A landscape with many valleys, sampled at points; each row gives a point and its height.
From any point a ball rolls to the lowest of the 3 points nearest to it. It stops when none of these is lower. Distance is the straight distance between rows; heights are no part of it.
tar (h 38): -4	16	13	-1	-13	-21	8	12	-22	-24	-38	16	23	19	18	-11	-11	17	10	2	19	9	25
Kan (h 771): 38	22	-1	22	5	22	-16	-16	38	11	33	-6	-18	-30	-31	-13	-5	-26	-4	-1	-13	-2	-23
raf (h 533): 15	24	30	10	16	-5	-21	21	-9	-6	-30	32	-32	-38	10	-29	27	5	19	13	36	-32	-37
lele (h 460): 25	20	4	8	-29	-19	-5	0	-3	18	-2	20	28	24	20	-7	1	21	-3	13	15	39	3
gan (h 371): -6	-3	1	7	-13	-11	6	-20	2	-5	-3	-11	9	36	4	3	-6	-6	-31	-8	-22	31	30
Poku (h 414): -15	8	9	-26	36	42	21	2	-20	-22	-15	-17	18	-10	9	3	-23	2	5	-14	-6	-9	21
Zop (h 398): -6	-28	-19	-13	7	24	-1	20	17	0	-11	-2	-26	-8	7	10	-19	-22	-17	-13	-41	-9	4
Bubu (h 718): 34	9	18	5	11	16	-40	10	41	15	-1	-8	-30	-22	-17	-11	15	-29	-23	6	-34	1	-17
pipu (h 429): -8	-27	-11	-8	3	-1	-4	-2	17	2	-10	-10	-13	11	3	10	-7	-6	-18	-3	-37	-7	20
Fuvav (h 177): 7	37	19	-9	13	10	18	-7	-28	-12	-12	-2	30	13	2	2	-3	29	10	-11	24	9	26
nosi (h 693): -40	-45	-18	-10	-1	12	11	3	9	-26	-17	-7	-8	21	38	4	-30	0	-9	-22	-40	19	22
vufuv (h 518): 38	31	14	27	24	4	-27	2	23	7	3	13	-22	-20	3	-29	21	-6	-10	9	9	-13	-23
tes (h 399): -18	-11	-17	-28	24	39	11	5	1	-22	-31	13	10	-14	12	12	-18	-13	1	-30	-34	-16	22
Tor (h 673): 14	-1	-5	17	-12	1	-4	-18	29	25	46	-15	2	-7	-36	3	6	-22	-6	10	-1	0	-21
reka (h 510): -6	-7	10	4	-29	-25	-6	8	-16	10	-12	12	11	15	11	-1	6	12	-11	12	2	28	-1
Gufu (h 537): 10	0	-8	-8	0	6	8	-21	26	11	9	-13	1	-2	-16	14	5	-22	-13	0	-21	-1	-4
lugel (h 517): -16	-15	-14	-20	12	10	31	3	-15	-14	-7	-21	24	15	16	11	-27	-1	2	-13	12	3	30
debob (h 411): 52	43	14	25	6	-3	-12	-2	-4	7	-7	21	-3	-12	13	-38	31	5	0	1	29	-10	-15
zogel (h 626): -9	-18	-2	0	-13	-9	-11	9	0	30	34	-7	-19	-14	-13	1	7	-7	8	16	1	-1	-49
daso (h 679): 15	7	18	1	12	7	-29	3	17	-12	-20	-3	-10	-10	-5	-2	9	-18	-21	13	-27	-7	10
Gep (h 308): 15	19	11	12	3	-15	-11	5	2	10	-12	28	-19	-4	3	-15	19	9	3	16	25	-18	-23
Mura (h 706): -25	-29	1	-4	-11	-16	-35	24	8	26	27	-19	-27	-8	-10	22	16	7	9	15	-21	-12	-28
Kod (h 151): -26	-13	-3	-19	-25	-25	5	9	-30	-50	-15	9	34	19	18	-16	-26	25	24	-3	23	20	9
gufa (h 296): 26	38	16	-1	27	10	-4	-10	-14	-4	-11	20	6	-8	10	-17	17	11	-4	6	39	-12	1
dorad (h 614): 21	20	13	4	14	-3	-14	0	16	20	11	-4	-10	-1	-3	-15	13	-14	-12	10	-5	-11	-9
Kori (h 203): 18	25	18	-7	14	1	16	-4	-3	-11	-7	8	18	-4	-2	-7	6	1	-8	1	16	1	20
Dabul (h 719): -12	-45	-34	-6	-15	-3	38	-24	7	-7	20	-36	15	26	-9	20	-11	-18	-13	-11	-17	27	31
nak (h 513): -34	-25	16	12	-20	-32	-9	5	-19	-14	-21	12	10	17	20	1	-9	26	-2	1	-13	15	3
lile (h 488): 0	-8	-32	-1	-4	4	-5	7	3	9	33	16	-28	-34	-9	-5	-6	-25	14	-9	7	-7	-27
befuf (h 439): -18	-11	4	4	-14	-19	-9	-3	-6	-19	-27	5	11	22	22	5	-1	6	-25	0	-18	24	24
sor (h 141): 12	35	27	-12	12	17	16	-8	-31	-31	-26	-7	41	15	7	2	-6	36	-6	-20	15	22	51
Lub (h 419): 20	26	14	8	-11	-19	0	1	-5	10	-15	23	17	10	9	-22	4	11	15	6	33	3	-6
gilu (h 730): 24	11	6	-2	21	20	0	-11	29	-7	-6	-4	-5	-10	-6	14	3	-17	-32	-11	-48	-3	28
Dov (h 678): 13	6	19	15	-26	-32	-28	-2	9	19	24	-3	-5	16	-13	3	22	3	-8	15	0	3	-11
sov (h 586): -31	-30	-24	-15	-5	-7	22	3	-5	-17	-10	-23	3	27	10	12	-18	3	-15	-2	-15	20	29
mit (h 561): -21	-19	-6	-8	-15	-12	7	5	2	17	-5	-1	-11	-4	6	3	-3	-5	7	10	7	-17	-25
nibim (h 701): -4	8	-24	-4	10	44	2	-18	29	1	10	3	0	-15	-24	12	-15	-25	-1	-23	-36	-13	22
Ludo (h 581): 7	-2	-11	-1	-12	-22	38	-8	-20	-15	-2	-18	32	41	-10	6	-11	27	19	-7	38	39	33
peb (h 591): 21	8	21	20	-19	-18	-31	12	15	16	6	8	-6	20	-9	4	29	13	-23	7	-27	10	-11
zul (h 483): -25	-9	-35	-9	-2	36	32	0	-3	-1	11	5	7	-18	-11	11	-16	-5	29	-26	0	-11	31
Pon (h 809): 8	24	-18	13	19	21	11	2	-28	1	14	13	-4	-33	10	-9	-8	-5	32	5	45	-23	-29
mas (h 570): 9	5	-15	-11	23	28	28	-20	14	4	15	-21	29	6	-18	20	-4	-17	-2	-7	-6	6	31
silaf (h 489): 28	28	-10	-2	23	37	17	-19	4	-2	28	-10	17	-6	-22	-6	-1	1	8	-11	24	-3	-10
guvu (h 173): -4	-10	-4	15	-7	-10	1	-10	14	5	-3	-12	-7	24	-1	12	11	-9	-29	4	-26	8	11
surip (h 684): -32	-38	-26	-19	-4	5	32	-11	3	1	7	-16	9	7	1	10	-17	-2	9	3	-1	5	5
ginug (h 63): -21	-10	-27	-12	-5	27	9	4	2	6	-1	12	-19	-27	-5	4	-8	-14	15	-17	-16	-20	4
vago (h 118): -12	9	3	-6	5	-9	0	-2	-12	-24	-38	7	20	2	7	-12	-6	12	-2	5	11	-7	18
kitev (h 316): -11	-7	4	-7	21	5	12	-3	-7	-35	-32	-6	14	-6	22	0	-19	3	-14	-9	-18	-5	25
fube (h 584): -10	12	-17	-28	19	43	32	-15	8	-6	11	9	17	-14	-7	26	-19	-14	4	-39	-12	2	24
zoz (h 816): -37	-40	2	7	-8	-25	-25	33	0	13	8	-19	-18	6	-5	15	12	21	-3	15	-40	-1	-18
faroz (h 454): 38	33	0	14	5	-11	3	-17	3	19	23	-1	9	5	-14	-19	13	10	12	2	32	-5	-5
pilen (h 588): 11	10	-5	8	3	19	-1	6	3	7	12	7	-20	-35	-6	-5	-6	-22	0	5	5	-14	-14
turo (h 519): 22	3	-7	-1	-19	-19	29	-16	-2	10	16	-8	29	23	-3	16	8	-2	10	3	30	18	17
Sizad (h 772): -1	-16	11	0	2	-25	-18	15	2	4	6	-15	-22	1	1	15	3	-7	-10	7	-17	-5	-11
Virol (h 506): -3	-5	19	5	-2	-17	-26	20	-11	3	-32	19	-13	-6	19	-8	11	19	0	6	9	-14	-16
lilaf (h 736): 17	-4	-2	18	-29	-27	-28	-13	10	30	45	-16	-2	11	-22	-4	24	9	2	22	15	2	-38
bep (h 526): 7	22	-7	-27	20	50	36	-18	-16	2	22	-14	22	-9	-13	10	-1	4	5	-28	26	6	13
fese (h 671): -34	-43	-8	2	-7	-13	-16	5	8	-7	4	-13	-8	27	24	16	9	19	-12	-2	-36	6	5
fakez (h 592): -28	-9	-14	-25	5	27	42	-6	-26	-12	3	-5	20	-8	-11	9	-23	3	36	-17	27	-13	8
Togag (h 401): -10	2	-22	-5	-7	13	-16	5	10	7	7	14	-40	-39	-27	4	-7	-34	10	-28	-18	-11	-8
duzit (h 737): 20	10	-14	19	-1	-1	-3	-16	4	11	31	-2	-18	-7	-14	-6	3	-17	4	20	25	-6	-48
nul (h 499): 39	30	27	15	-31	-14	-22	13	3	23	-14	22	18	14	13	-18	25	20	-3	18	-2	12	-9
vimog (h 278): -10	22	24	2	13	-2	-3	7	-19	-22	-30	29	11	-8	13	-7	-1	14	12	0	27	-19	5
dib (h 469): -5	-2	1	23	-20	-38	-1	-8	-7	21	11	-3	-5	13	-3	-11	12	12	17	27	56	-9	-35
bug (h 140): 14	15	2	16	14	-14	-11	14	-18	2	1	21	-27	-15	6	-22	12	-3	19	29	45	-20	-45
mor (h 522): -15	1	19	-24	15	38	29	-3	-28	-24	-7	-14	21	2	1	15	-25	12	27	-17	17	-11	4
Momuf (h 478): -1	-12	8	-12	17	17	-3	13	1	-5	-26	14	-25	-28	11	-8	-3	-18	-8	-4	-24	-34	-11
lovat (h 245): -26	-13	8	-7	12	-4	-2	3	-9	-19	-29	-1	-8	1	24	3	-17	4	-9	3	-4	-11	6
tagos (h 426): -3	2	8	9	-24	-25	-9	13	-20	12	-5	16	-3	2	9	-17	20	4	16	23	24	-9	-26
pesem (h 433): 4	11	-2	-5	-12	-20	19	-3	-6	-18	-16	14	27	36	14	-16	-5	16	-14	-8	-4	70	30
piba (h 654): -31	-39	-14	8	-2	-7	0	-1	6	-24	2	-18	-15	35	21	-2	-8	9	-26	-14	-41	36	32
paf (h 723): -5	20	-7	-12	20	22	22	-3	-13	2	0	6	-3	-23	-2	-10	-8	-9	14	-1	9	-24	-11
Boz (h 740): 7	-5	34	23	-18	-30	-50	9	25	16	22	-7	-15	0	-23	26	29	7	-7	15	-34	5	-7
vegu (h 660): -22	-31	6	3	-10	-20	-25	14	-5	6	-8	4	-11	13	4	8	3	8	-2	13	1	0	-17
rarar (h 817): -3	-20	18	7	-11	-20	-45	28	21	16	19	-25	-16	-7	-22	21	18	10	-2	13	-36	-2	-25
nivo (h 540): 0	-10	-11	5	-4	11	-11	2	11	19	31	-3	-27	-21	-27	0	-11	-26	12	1	-11	-11	-18
Tuzen (h 486): -5	-10	-19	2	6	-22	25	-14	-11	12	12	-10	9	-6	-6	1	-3	0	20	10	43	-9	2

Call two points neighbours if one is among the 3 nearest of the other. Go from one point of each pair to the other, from neighbour to neighbour, staying as low as possible. Name the highest point that can't be avoided.
guvu / bug => befuf
tar / bug => debob
ginug / guvu => pipu

Where does a ball stop that starts at each point below?
Dov => bug
debob => tar
Bubu => bug
duzit => ginug
Boz => bug
rarar => ginug
Tuzen => bug
mor => tar
lilaf => ginug
